Points on a hilly landscape, in no order, each with its height.
From any point a ball rolls to the lowest of the 6 points nearest to it. It stops when none of these is lower. Distance is the straight distance between rows; heights are no part of it.
Q_654: [ -9  -5  25  19  11  22  33   8  17  26 -20  -5  21   1  -4 -33   8  16
   3 -12   2   1   7   0 -10 -18 -26  -6]  (h 385)
Q_713: [ 13  14  -3   6   2 -23 -29   3 -27   4  28 -10 -28  19 -20  17   5 -13
   1   7   5  27 -18  31 -17  17   4  23]  (h 502)
Q_927: [ 12  -8 -18 -33   4  -2  -4 -18  35 -14 -15  17   9 -13  23  -8   2  -7
  -3   3  -4 -20  17 -54   9  -3  12 -14]  (h 221)
Q_979: [-18  -6  19  25   8  24  41  10  11  34 -14 -14  13   0  -8 -35  12  14
   2 -11  19  -1   7   9 -13 -14 -23   0]  (h 238)
Q_529: [-16  -8  27  18  11  27  40   2  19  30 -19  -9  22  -2  -6 -39  10  20
  -1 -19   6   1   9   6 -12 -24 -25  -2]  (h 462)
Q_455: [  3   5  -8   7  -4 -12  -7   1 -33  18  23 -20 -30  14 -35  22   7  -2
  -2  -6  19  31 -25  43 -22   4   6  20]  (h 332)
Q_581: [ 10 -16 -10 -23   6  -3   4  -8  42 -18 -29  16  16 -13  21 -19   3   1
 -10   6   0 -22  18 -61   6  -3  11 -16]  (h 323)
Q_87: [ 10  16  -8 -18 -13  -6  -9 -12  12  -3  10   7   9 -11  22  14  -6  -9
  -3   6 -16 -10   0 -16  11   3  18   4]  (h 303)
Q_178: [ 13 -21   6 -10   8   8  11  -6  34 -14 -44  12  21 -12  15 -22   0  10
  -9   4  -1 -22  10 -42   3  -6 -10 -10]  (h 361)
Q_964: [ 12 -17  20  -3  12  13  16  -7  32  -2 -50   8  21 -12  12 -29   1  16
 -10  -1  -7 -21   8 -28   0 -10 -19  -9]  (h 339)
Q_925: [-10 -11  -1  28 -15   6  21  19 -45  11  13 -30 -20  12 -37  26   3  10
  -2 -16  34  19 -30  52 -23 -17 -12  18]  (h 311)
Q_429: [ 12  15 -10 -35 -23 -22 -31  -2  10 -21   4  23   4  -3  26  14   6 -21
   3  27 -29 -11  10 -19   6   6  31 -14]  (h 341)
Q_913: [-21 -14   2  18   2   6   5   5 -21   4   8  -6 -23  13 -26  15  -1  10
   6  -7  19  12  -6  31   1  -5  -3  13]  (h 247)
Q_210: [ 22  18 -16 -24 -23 -33 -35   3 -10 -33  14   9   0  -7  14  11  -7 -21
  -9  20 -25   3  -5  -2   4  15  32 -18]  (h 424)
Q_188: [-16  -2   9  31   8  17  29  16  -1  21 -14 -10   6   6 -10 -17   1   7
   2  -2  11  -5   2   4  -2  -1 -22  -6]  (h 202)
Q_123: [  9  13  -8 -26 -11  -4 -11 -15  17  -6   7  12   9  -9  22  15   1  -9
   1   6 -15 -12   4 -19  10   1  17   0]  (h 275)
Q_616: [ 30  13 -27 -16 -11 -31 -43  14 -23 -42  43   8 -11   8   1  19  -8 -23
   2   7 -24  30  -2   6   5  27  27  -8]  (h 401)
Q_509: [-14 -15   9  28 -13  12  24  23 -38  16   5 -24 -15  12 -32  29   8  11
   3 -10  35  15 -17  50 -17 -17 -18  17]  (h 384)
Q_268: [-20  -6  23  24   6  27  43   8  13  34 -15 -14  21   1  -8 -38  12  21
   0 -15  23   2   9   8 -17 -20 -22   4]  (h 284)
Q_951: [-22 -14  33  13  12  29  47  -5  20  31 -24  -7  27  -5  -5 -41   6  32
  -5 -30  11   2  12   2 -15 -29 -23  -5]  (h 568)
Q_115: [  8 -11  16   7  16  15  18  -3  23   6 -35   9  25  -5   2 -24  -2  15
   0  -5  -8 -11   3 -14   1 -10 -24 -10]  (h 379)
Q_670: [  9  -5 -15 -35   8  -9  -4 -11  43 -13 -14  15  10 -16  29 -15   7 -11
  -9   8  -7 -17  20 -70  10   0  26 -24]  (h 200)
Q_288: [ 10   1 -18 -39  -2  -5 -12 -20  29 -11  -6  20   9 -11  28   0   3 -14
   5   5 -10 -18  18 -40   8   2  13 -11]  (h 213)
Q_743: [-10   7  -5   7   3  -4  -7 -12 -12  -2  18 -10 -13  -3   0   3 -11   1
  -4  -5  -4  -1 -10   4  10   9   7   7]  (h 360)
Q_809: [ 10  13  -4   0   4 -25 -37   6 -20 -17  35  -4 -19  12  -6   8  -4 -11
   2  10  -8  20  -7  25  -8  14   6  17]  (h 397)
Q_683: [-14 -13   4  17  -7   5  11  11 -31  11  12 -17 -22  16 -36  25   5   9
   2 -11  29  19 -21  43 -12  -9   1  16]  (h 132)
Q_687: [-14  -3  14  29   7  21  36  15   7  31 -17 -12  12   3 -10 -28   9  12
   4  -6  16  -2   7   8 -12  -8 -24   0]  (h 211)
Q_859: [-19 -16  10  24   1  28  25  21 -26  23  -4 -17  -9   3 -21   9   9  12
  13  -8  35   3   0  49 -11 -14 -32  14]  (h 219)
Q_676: [-18 -17   9  25  -4  22  23  24 -30  17  -1 -16 -13  11 -27  20   7  12
  10  -6  34   9  -7  47 -10 -18 -23  14]  (h 289)
Q_693: [ 14  14  -7  -7   0 -27 -34   3 -20 -28  32   0 -11  -2   7   3 -10 -16
  -3  10 -13  12  -5  16   0  13  10   3]  (h 362)
Q_636: [ -3   7   0  -1   7 -18 -23  -7 -17 -10  28  -9 -20   0  -3   1  -5  -5
   0   1  -9  11  -8  20   2   5   7  15]  (h 223)
Q_983: [-14 -13  11  28  -9  20  27  28 -35  19   3 -27 -11   9 -28  25   8  14
   6 -10  38  11 -13  53 -20 -22 -29  19]  (h 501)
Q_531: [  6  12 -10 -48   0 -17 -34 -10  24 -16 -10  24  -2  -7  38  -2  10 -26
   3  18 -27 -17  25 -54  15  10  27 -35]  (h 408)
Q_287: [-21 -16   5  19  -3  14  15  14 -29  12   3  -8 -16  14 -26  20   6  10
   6  -5  28  13  -9  40  -6  -9 -13  13]  (h 217)
Q_570: [ -9  -7   0  11  -6  -2   2   5 -29  14  18 -19 -28  15 -34  23   4   6
   0  -9  21  23 -24  42 -14  -5   4  21]  (h 185)
Q_971: [-18 -16   6  22  -6  13  19  19 -31  12   6 -13 -16  14 -31  25   5  12
   6  -9  30  13 -14  45  -9 -15 -13  14]  (h 218)
Q_219: [  9   9 -10 -45   5 -17 -27 -11  33 -12 -11  22   1 -11  38  -8  10 -25
  -2  18 -22 -16  24 -66  13   8  28 -35]  (h 363)
Q_772: [  5  -8   4   8  10  12  16  -5  22  -2 -22  15  25  -3   2  -4  -4   6
   3  -3  -8  -8  -2 -20   8  -6 -15  -4]  (h 454)
Q_15: [-18 -12   6  27   6  26  29  15 -13  29 -11 -15  -5   0 -13 -18   7   6
   5  -8  30  -3   7  30 -10  -6 -29   1]  (h 183)
Q_474: [  7   8  -7 -14  -7   2  -2 -16  18  -4   5  10  14  -8  17  15  -5  -4
   1   2 -12  -9   0 -22  12   2  12   6]  (h 283)
Q_501: [-17 -14   9  24   6  32  30  16 -13  32 -13 -20  -2  -3 -13 -17  11  10
  10 -11  38  -4   7  35 -13  -8 -32   6]  (h 184)
Q_589: [ 24  12 -20  -9  -7 -34 -41  15 -23 -39  41   4  -9  11   0  17  -7 -21
   1  11 -16  25  -3  13  -1  24  16   1]  (h 387)
Q_816: [-17  -5   7  30   7  21  34  17  -6  27 -14 -13   3   4 -11 -21   5   9
   5  -4  23  -5   6  13  -4  -2 -23  -3]  (h 187)
Q_694: [-16 -14  14  27  -5  29  29  27 -33  24   1 -24  -6   3 -23  17  11  14
   8 -12  37   8  -6  54 -19 -23 -36  20]  (h 326)
Q_466: [-19  -4  -3  17   6   4   0  -6 -16   2   9  -8 -15   5 -10   6 -10   7
   2  -9   7   2  -9   9  11   4   1   4]  (h 314)
Q_81: [  5   9 -10 -45 -11 -23 -40  -7  17 -25  -5  31  -2   0  32   6  10 -26
   8  25 -32 -16  21 -41  13  10  28 -31]  (h 480)
Q_587: [  6  -5  -3   5   6  12  12  -4  23  -2 -18  16  22  -4   1   1  -5   5
   2  -4  -7  -9   0 -20  10  -4 -11  -2]  (h 449)
Q_777: [ 16 -18  -6 -12   8   7   7 -10  30 -14 -34  16  22  -9  10 -13  -4   7
  -5  -1  -2 -19   7 -40   5  -5  -6 -10]  (h 400)
Q_798: [ -5 -15  34   0  16  30  35 -16  25  25 -48  -2  22 -15   4 -36   2  34
 -12 -21  -2 -16  16 -16  -5 -23 -20 -10]  (h 282)
Q_606: [ -1  -8  24  11  16  17  27   0  22  17 -31   6  23  -7   0 -31   3  18
   3 -11  -6  -5   5  -7  -3 -19 -26  -9]  (h 431)
Q_600: [ 11 -12 -13 -31   5  -3  -1 -11  41 -16 -20  14  12 -14  23 -14   4  -5
  -8   4  -2 -19  18 -62   8   0  16 -19]  (h 265)
Q_444: [ 27  14 -22 -23 -22 -37 -38   5 -16 -37  18  11  -3  -6   7  12  -9 -22
  -8  20 -25  10  -3  -1   5  20  35 -23]  (h 452)
Q_229: [ -1  12  -5   2  -4  -1  -1 -13   3   2  13  -4   4  -7   9  10 -12  -1
  -8  -3  -9  -5  -9 -10  13   6  10   7]  (h 369)
Q_931: [ 29  12 -28 -21 -14 -34 -41   9 -21 -42  32  11  -7   0   5  15 -10 -24
  -4  12 -24  22  -3   5   7  21  28 -14]  (h 425)
Q_703: [ 15  19  -8 -10  -8 -30 -33   3 -18 -28  25   0  -7  -6  11   4 -12 -18
  -8  15 -19   6  -7  11   3  11  16  -7]  (h 370)
Q_482: [ -2  -6  16  18  13  16  25   8  18  14 -22   6  23   0  -3 -18   0  11
   4  -3  -6  -1   0  -8   0 -10 -23  -7]  (h 373)
Q_801: [ -9 -14  32   5  15  28  40 -14  22  25 -39  -1  24 -11   1 -37   3  31
  -8 -25   1  -7  14  -8  -8 -26 -23 -10]  (h 371)
Q_236: [ 13 -16  12  -1  13  11  16  -6  28  -3 -42  12  23 -10   8 -23  -1  12
  -4  -4  -4 -17   4 -26   0  -8 -21  -8]  (h 351)
Q_970: [ 14 -13 -14 -27   5  -2   1 -13  37 -16 -22  16  14 -11  19 -11   2  -2
  -6   3   2 -23  15 -54   6   1   9 -15]  (h 276)
Q_46: [ -7  -2   8  24   9  15  25  10  13  12 -18   3  18   6  -4 -11  -2   9
   3  -2  -4  -4  -4  -7   2  -4 -19  -4]  (h 365)
Q_692: [-17  -8  10  28   5  27  35  15  -7  33 -13 -19   2  -1 -14 -26  10  11
   4  -9  32  -5   8  22 -14  -6 -29   3]  (h 175)
Q_500: [ 31  14 -31 -13 -16 -29 -42  16 -28 -39  55   0 -20  18  -2  28  -2 -26
   6   8 -17  38  -5   4   1  38  30   6]  (h 407)
Q_542: [ 12  -5 -20 -32   2  -1  -8 -19  31  -9 -10  20  11 -11  21   0   2  -8
   1   1  -7 -18  15 -42  10   0  10 -11]  (h 220)
Q_469: [-15  -6   1   8   3  -4  -3  -3 -19   9  20  -9 -26  15 -28  16   2   5
   3  -6  14  20 -14  33  -6  -2   8  23]  (h 368)
Q_807: [-21  -5   0  28   8  13  17   8 -13  10  -5  -9  -8   8 -11  -4  -7   6
   4  -5  14  -4   0   6   7   5 -11  -1]  (h 237)
Q_950: [  7  15  -3  -5  -1 -22 -27  -6 -16 -16  26  -6 -11  -9  10   1  -8 -11
  -4   6 -14   3  -8  10   4  10  12   5]  (h 340)
Q_367: [-21 -10   3  29   7  18  21  13 -15  15 -10 -11  -7   9 -13  -8  -2   7
   5  -4  24  -5   2  15   2   1 -19  -2]  (h 212)
Q_881: [  5 -11  18  10  13  15  23  -1  23   8 -34   9  26  -8   3 -25   0  16
   2  -5  -8  -8   4 -11  -1 -15 -26  -9]  (h 390)
Q_851: [  4  10 -12 -48  -6 -17 -30 -11  22 -16  -4  24   1  -6  34   1   9 -25
   6  19 -25 -17  22 -41  11   6  22 -25]  (h 405)
Q_120: [-18 -12  33   8  12  29  44 -12  18  26 -33  -5  24  -9  -2 -39   4  34
  -8 -30   5  -3  15  -3 -12 -31 -24  -9]  (h 459)
Q_678: [  9   6 -13 -36  -6  -3 -11 -18  24  -9  -1  20  11  -8  26   8   3 -10
   7   4 -12 -13  13 -32  11  -1  13  -7]  (h 239)
Q_499: [ 12  22  -5 -27 -21 -16 -22  -9   7 -14   7  10   6  -8  24  15  -1 -17
  -3  16 -22 -10   2 -10   5   5  23  -3]  (h 357)
Q_116: [-19 -16   6  23   4  20  21  17 -25  16  -6  -9 -12   6 -20   6   5  10
  10  -5  33   2   4  37  -4 -10 -23   7]  (h 224)
Q_656: [ 11  20  -3 -11 -10 -23 -24  -6 -14 -16  21  -4  -5 -11  16   6  -9 -13
  -7  10 -19  -2  -5   4   6  10  16  -2]  (h 367)
Q_592: [ 19  19  -9 -26 -24 -28 -29   1  -2 -24  11   9   2  -8  19  13  -4 -20
  -7  23 -24  -5  -1  -5   3  10  30 -13]  (h 366)
Q_667: [  6  18  -4  -9 -12 -10 -11 -11   0  -5  14  -3   0 -11  17   7  -8  -8
  -9   5 -14  -7  -7  -6   9   5  17   5]  (h 355)
Q_360: [ 13  16  -7 -10  -5 -29 -33   1 -18 -25  27  -1  -8  -7  11   4  -8 -16
  -5  10 -19   6  -7  11   3   9  12  -3]  (h 358)
Q_453: [-17 -18  34   3  12  36  45 -14  23  32 -52  -4  25 -13   1 -34  -1  41
 -22 -32   7 -14  20 -16  -8 -28 -21 -12]  (h 328)
Q_576: [ -5  -6  25  18  13  21  32   4  19  22 -24   0  25  -3  -3 -30   6  17
   5  -9  -2  -2   4  -3  -7 -17 -25  -5]  (h 421)
Q_332: [  9   8 -13 -41   6 -13 -17 -11  42 -12 -12  19   3 -15  37 -13  11 -20
  -8  14 -16 -15  25 -71  11   4  29 -33]  (h 271)
Q_708: [  7   8 -16 -47  -1 -12 -22 -18  27 -13  -6  21   2  -9  35  -3   8 -21
   5  12 -16 -21  19 -47   9   5  18 -22]  (h 269)
Q_293: [-13  -2   0  29   5  14  20   8  -4  10  -5  -7   3   7  -8  -5  -8   5
   0  -3   7  -5  -4  -5   8   2 -10  -2]  (h 251)
Q_6: [  6   7  -5   6   0 -15 -16   1 -35  17  24 -18 -32  16 -32  20   6  -6
  -1  -2  16  30 -25  42 -20   9   5  24]  (h 450)
Q_595: [ 11   1 -14 -26  -3   2  -8 -18  27  -8  -3  19  14  -9  21  11   0  -7
   2  -2 -11 -14   9 -29  11  -1  10  -2]  (h 248)
Q_753: [-22 -15   2  18  -1   8   9   7 -21   9   7  -7 -21  13 -29  18   2  12
   7  -6  22  15 -10  35  -3  -7  -1  16]  (h 205)
Q_557: [ 14  19  -7 -32 -23 -22 -27  -3   6 -19   6  15   4  -6  22  14   2 -20
  -3  25 -25  -9   5 -12   4   6  28 -12]  (h 235)
Q_775: [ 16  15  -4   0   1 -27 -38  10 -24 -14  34  -6 -22  17 -11  14   0 -13
   3  10  -3  26  -9  26 -12  21   5  21]  (h 402)
Q_457: [  6  10  -2   6   2 -17 -22   2 -25   9  27 -13 -31  17 -24  17   6  -6
   0   2   7  27 -19  35 -17  12   7  25]  (h 634)
Q_96: [-22 -19   6  22   1  18  18  16 -25  15  -1  -9 -14   9 -23  12   4   9
  11  -6  32   6  -1  39  -5 -10 -18  10]  (h 259)
Q_920: [-14   1  -5  22   3   7  12   2  -3   6   0  -5   2   1  -5   3 -11   6
  -4  -4   2  -2  -6  -9  14   6  -2   0]  (h 312)
Q_802: [ 12  16  -9 -32 -17 -13 -18 -12  14 -12   5  17   9  -8  26  16   2 -17
   1  15 -21  -9   8 -15   8   2  22  -4]  (h 334)
Q_17: [-13  -2  22  25  10  22  34  11  15  28 -18  -7  18   2  -7 -30   8  14
   5  -8   5   0   3   2  -9 -12 -25  -4]  (h 286)
Q_415: [ 28  15 -20   3 -12 -28 -46  16 -37 -23  41  -5 -25  27 -11  29  -3 -20
   4   9  -3  30 -10  18 -10  42  14  16]  (h 410)
Q_108: [ 13 -15 -13 -19   6   4   3 -14  31 -17 -24  18  18 -11  12  -7  -2   1
  -2  -3   1 -19  10 -42   8  -3  -2 -11]  (h 356)
Q_230: [  5  14  -5  -7  -9  -5  -6 -13   5  -3  10   0   5  -9  14  13  -8  -4
  -6   2 -12  -7  -5 -12  12   3  14   7]  (h 331)
Q_419: [ -3   3   0   6   3 -12 -17  -3 -22   6  25 -10 -29  16 -24  14   3  -1
   1  -2   8  23 -16  34 -11   4   7  25]  (h 628)
Q_727: [-25 -13  -1  25   6  15  13   7 -21   7  -2  -7 -16  12 -19   3  -6   7
   6  -7  21   0  -3  22   5  -1 -14   2]  (h 257)
Q_696: [ 21  15 -15 -17 -14 -34 -36   5 -18 -35  21   5  -4  -6  10   6 -11 -21
  -7  16 -22   8  -4   6   3  16  25 -14]  (h 393)
Q_796: [  7  14 -10 -40 -21 -27 -41  -2  15 -29   1  29   2   1  23  13   8 -21
   8  28 -33 -10  15 -25   8  10  34 -22]  (h 412)
Q_828: [ -6   9  -4   1   3 -10 -15 -14 -13  -6  25 -10 -15  -2  -1   3 -11  -1
  -2  -3  -7   1  -9   9   8   7   9   7]  (h 330)
Q_411: [ -9  -1   2   5   6  -7 -15  -6 -18   3  25  -8 -26  12 -19   9  -1   2
   3  -3   6  17 -11  28  -1   3   7  22]  (h 438)
Q_171: [ 10 -14   0   2  10  11  13  -5  27  -5 -28  15  26  -6   6 -10  -4   8
   2  -3  -8 -12   0 -23   6  -7 -16  -6]  (h 404)
Q_42: [  7 -12  14   9  14  13  19  -1  24   2 -34  11  23  -6   2 -20  -1  11
   2  -4  -9  -9   1 -16   1 -10 -23  -7]  (h 381)
Q_118: [ 29  12 -26  -4 -14 -28 -44  17 -33 -29  48  -3 -22  25  -7  31  -4 -23
   4  10  -7  30  -5   9  -4  43  22  11]  (h 403)
Q_547: [ 17  21 -11 -20 -19 -28 -30   1  -8 -25  14   4  -2  -9  16  10  -4 -20
  -9  18 -23  -3  -5  -1   4  12  25 -12]  (h 420)
Q_977: [ -3   8   0   4   5 -16 -26  -5 -17  -6  31  -7 -23   9 -11   4  -3  -2
   1   1  -1  16 -10  26  -1   6   7  19]  (h 427)
Q_852: [-11   1   2  26   4  11  21   7   4   8  -8  -3  11   5  -5  -2  -8   7
   0  -5   1  -4  -4 -12   8   5  -9  -3]  (h 302)
Q_346: [  9  -5 -11 -14   2   6   3 -16  26  -9  -9  17  22  -8  12   5  -6   1
   1  -4  -7  -9   5 -28  12   0   0  -1]  (h 299)
Q_824: [  0 -15  35  -1  13  27  31 -17  28  21 -52   1  19 -14  11 -35   1  32
 -15 -17  -5 -21  16 -21  -5 -19 -16  -9]  (h 190)
Q_142: [  0  -3   6  18   9  14  19   5  18   6 -17   9  23   1  -1  -5  -5   8
   2  -2  -6  -3  -5 -18   5  -4 -15  -3]  (h 451)
Q_952: [  1  14  -2  -3   1 -18 -22 -10 -14 -13  25  -7 -13  -9  10   3  -9  -9
  -6   2 -12   3  -9   9   8   7  11   9]  (h 324)
Q_957: [ 15  16  -7  -5   0 -30 -39  10 -20 -28  35  -1 -13   5   0   8  -5 -17
   2  10 -13  19  -4  19  -2  16   7   7]  (h 374)
Q_528: [ 21  17  -7   6   3 -26 -37  10 -30   0  28 -10 -29  22 -18  20   1 -16
   2   8   3  28 -13  33 -16  26   4  21]  (h 435)
Q_255: [-23 -12   4  25   7  18  22  15 -21  17  -8  -9 -11   4 -15  -4   0   8
   9  -6  28  -2   2  27  -1  -4 -22   1]  (h 210)
Q_380: [ 10  -3 -18 -38   3  -4  -9 -19  33 -13 -11  17   8 -12  27  -6   3 -13
  -1   4  -6 -19  21 -51  10   1  17 -17]  (h 181)
Q_519: [  0   6  -7   5  -3   6   5 -10  12   3   4   4  12  -3   5  12  -8   3
  -3  -3  -7  -4  -6 -18  13   4   6   4]  (h 377)
Q_650: [  7  -7  -6  -1   4  10  11  -8  23  -7 -14  17  22  -6   7   5  -7   4
   3  -5  -6  -9   0 -26  11  -2  -6   0]  (h 380)
Q_129: [ -4   0  -3   8  -1  -9  -7   2 -26  16  23 -17 -30  15 -34  20   5   0
  -2  -7  18  29 -22  40 -18   2   9  23]  (h 315)
Q_688: [  2  16  -3  -3  -4 -13 -14 -12 -10  -7  20  -8  -7 -10  10   4 -11  -7
  -8   2 -12  -3  -9   1  10   9  12   5]  (h 349)
Q_572: [-18 -14   4  17  -4   8  13  12 -27  11   7 -12 -22  16 -32  24   4  11
   5  -7  26  17 -16  40  -9 -11  -4  15]  (h 165)
Q_365: [ 11  18  -7 -34 -22 -18 -25  -5  12 -17   5  18   6  -7  24  13   3 -17
   1  20 -24 -11   6 -13   6   3  25  -8]  (h 327)
Q_8: [  1  -6  10  15  11  14  20   3  20   7 -22  12  25  -3   1 -12  -2   9
   5  -1  -8  -7   1 -13   1  -9 -20  -5]  (h 430)
Q_640: [ -1   7   3   4   5 -16 -22  -4 -19   2  29  -9 -27  14 -19  11   1  -3
   3   0   4  20 -13  30  -6   6   8  23]  (h 633)
Q_679: [-15  -1  -1   9   8  -3  -9  -9 -17   0  21  -7 -21   6 -12   4  -6   6
   3  -6   4   8  -8  19   7   4   5  14]  (h 313)
Q_660: [ -3   2  -3  19   2   9  13  -1   9   3  -2   1  15   1  -1   6  -9   5
  -3  -5  -3  -5  -6 -18  12   5  -2   1]  (h 413)
Q_856: [-16  -5  24  22   9  26  41   8  16  32 -16 -13  20   0  -8 -35  10  16
   3 -14  14   1   9   6 -15 -18 -22  -2]  (h 305)
Q_864: [ -5   2   1  21   4  11  18   4  12   7 -11   2  15   2  -3   2  -8   5
  -1  -3  -3  -5  -5 -15   9   2  -9  -2]  (h 382)
Q_848: [-17   0  -3  14   5   0  -3  -9 -13  -1  15  -9 -14   0  -8   4 -11   4
  -4  -7   2  -1  -7   5  12   5   5   6]  (h 348)
Q_561: [  8  19  -3 -12 -10 -16 -19  -8  -7 -10  18  -2  -3 -11  18   7 -10 -10
  -8   9 -17  -6  -7  -1   9   7  16  -1]  (h 378)
Q_475: [-19 -15   6  24   6  28  25  18 -20  23 -10 -15  -8   0 -15  -6   7   8
  12  -5  34  -2   5  37 -11  -8 -29   6]  (h 193)
Q_341: [  8  11  -9 -41 -15 -18 -28  -9  17 -17   0  24   6  -3  32  10   5 -22
   6  21 -26 -14  15 -25   9   4  25 -13]  (h 409)
Q_569: [ -4   9  -6  10  -2   2   3  -9   3   1   9  -3   4  -5   6  10 -10   0
  -4  -4  -7  -7  -9 -12  12   5   9   5]  (h 389)
Q_447: [-24 -17   3  24   3  16  16  13 -23  10  -3  -7 -14  10 -20   9   1   8
  11  -5  25   2  -1  32  -1  -6 -18   7]  (h 258)
Q_202: [ 18  20 -11 -29 -26 -31 -33   3   2 -24   5  15   3  -5  18  13  -1 -20
  -7  25 -27  -4   2  -7   4  11  33 -16]  (h 344)
Q_166: [-17  -8  16  25   6  27  42  10   3  37 -14 -20  10  -1 -10 -35  14  13
   1 -14  29  -2   8  16 -17 -10 -26   5]  (h 196)
Q_85: [-11   6  -4  15   1   2   2  -7  -5   2   9  -8  -3  -3  -2   6 -12   3
  -6  -6  -3  -5  -8  -7  14   8   5   3]  (h 372)
Q_776: [-12   4  -2   5   8  -7 -16 -12 -17  -4  25  -9 -21   0  -8   2  -7   2
   1  -3  -2   8  -6  16   6   4   7  14]  (h 364)
Q_398: [ -9  -1  17  25   8  19  31  12  12  21 -17  -2  16   4  -6 -22   4  10
   5  -5   3  -2   0  -1  -5  -8 -21  -5]  (h 270)
Q_402: [ 10   1 -15 -42   3  -8 -13 -16  35 -13 -10  18   5 -14  30 -10   8 -16
  -1   8 -10 -19  24 -57   9   1  20 -23]  (h 113)
Q_74: [ 13  15 -10 -37 -26 -30 -39  -1   9 -29   4  23   2   0  19  16   2 -20
   1  30 -33  -7  10 -17   5  12  38 -20]  (h 396)
Q_331: [ 10 -16  26  -7  10  16  18  -8  34   0 -51   5  20 -13  17 -31   2  22
 -14   3  -6 -26  13 -34  -3 -13 -13  -6]  (h 329)
Q_799: [ 13 -19   9  -5  10   9  11  -9  30 -10 -44  11  20 -11  10 -21  -2  10
  -6   0  -3 -22   8 -32   1  -5 -15 -10]  (h 354)
Q_342: [ 11  21  -3 -23 -15 -12 -16 -10   7  -6  10   7   7  -9  23  13  -1 -12
  -4  14 -19 -10  -1 -10   7   5  21   0]  (h 335)
Q_773: [ 31  13 -30  -7 -20 -30 -44  13 -40 -32  54  -5 -27  23  -6  36  -5 -24
   7   8 -11  33  -8   6  -4  49  28  13]  (h 411)
Q_197: [ 12 -14  -7  -6   8   7   7 -10  27 -10 -22  19  24  -6   7  -3  -4   5
  -1  -3  -6 -13   4 -28   7  -4 -10  -6]  (h 388)
Q_141: [  7  13   0   1   4 -23 -30   3 -20  -5  30  -7 -26  16 -15  11   4  -9
   1   7   1  23 -11  31 -11  12   5  24]  (h 497)
Q_253: [-15  -6   1   9   8  -3  -9  -6 -17   2  21  -6 -23  11 -19   9  -5   6
   4  -6   7  14  -7  25   2   1   4  17]  (h 84)
Q_806: [  8   9 -14 -42  -5 -12 -21 -16  25 -12  -2  24   4  -8  32   5   6 -19
   8  10 -18 -17  20 -37  10   1  18 -15]  (h 285)
Q_916: [-14   1  -3   8   7  -3  -9 -11 -16  -2  22  -9 -20   2  -7   4 -10   3
  -1  -4   2   4  -8  12   8   4   6  10]  (h 375)
Q_825: [-10 -11   8  35 -15  14  28  25 -49  13   7 -39 -15  10 -32  24   3  14
  -1 -16  37  13 -25  57 -25 -22 -30  19]  (h 688)
Q_655: [ -4  -9  30   6  15  24  32 -10  23  21 -38   1  23 -11   2 -35   4  24
  -6 -18  -6  -7   9 -10  -7 -22 -24 -10]  (h 376)
Q_755: [-17 -11   9  26   6  31  37  12  -6  37 -14 -23   2  -5 -13 -28  13  11
   6 -13  37  -6   9  28 -15  -7 -31   7]  (h 182)
Q_489: [-10 -10  -1  21 -11   1  16  15 -39  15  14 -24 -22  15 -39  27   3  10
  -3 -11  30  22 -27  45 -20 -13  -4  18]  (h 179)
Q_357: [-19  -4  -3  26   5   9  12   1 -10   8   0  -7  -7   5 -10   0  -9   6
   0  -6   9  -3  -4   2  11   5  -6   0]  (h 263)

Where does a ball stop that starts at each point below?
Q_713 => Q_636
Q_466 => Q_692
Q_931 => Q_636
Q_519 => Q_402
Q_587 => Q_402
Q_696 => Q_636
Q_197 => Q_402
Q_864 => Q_692
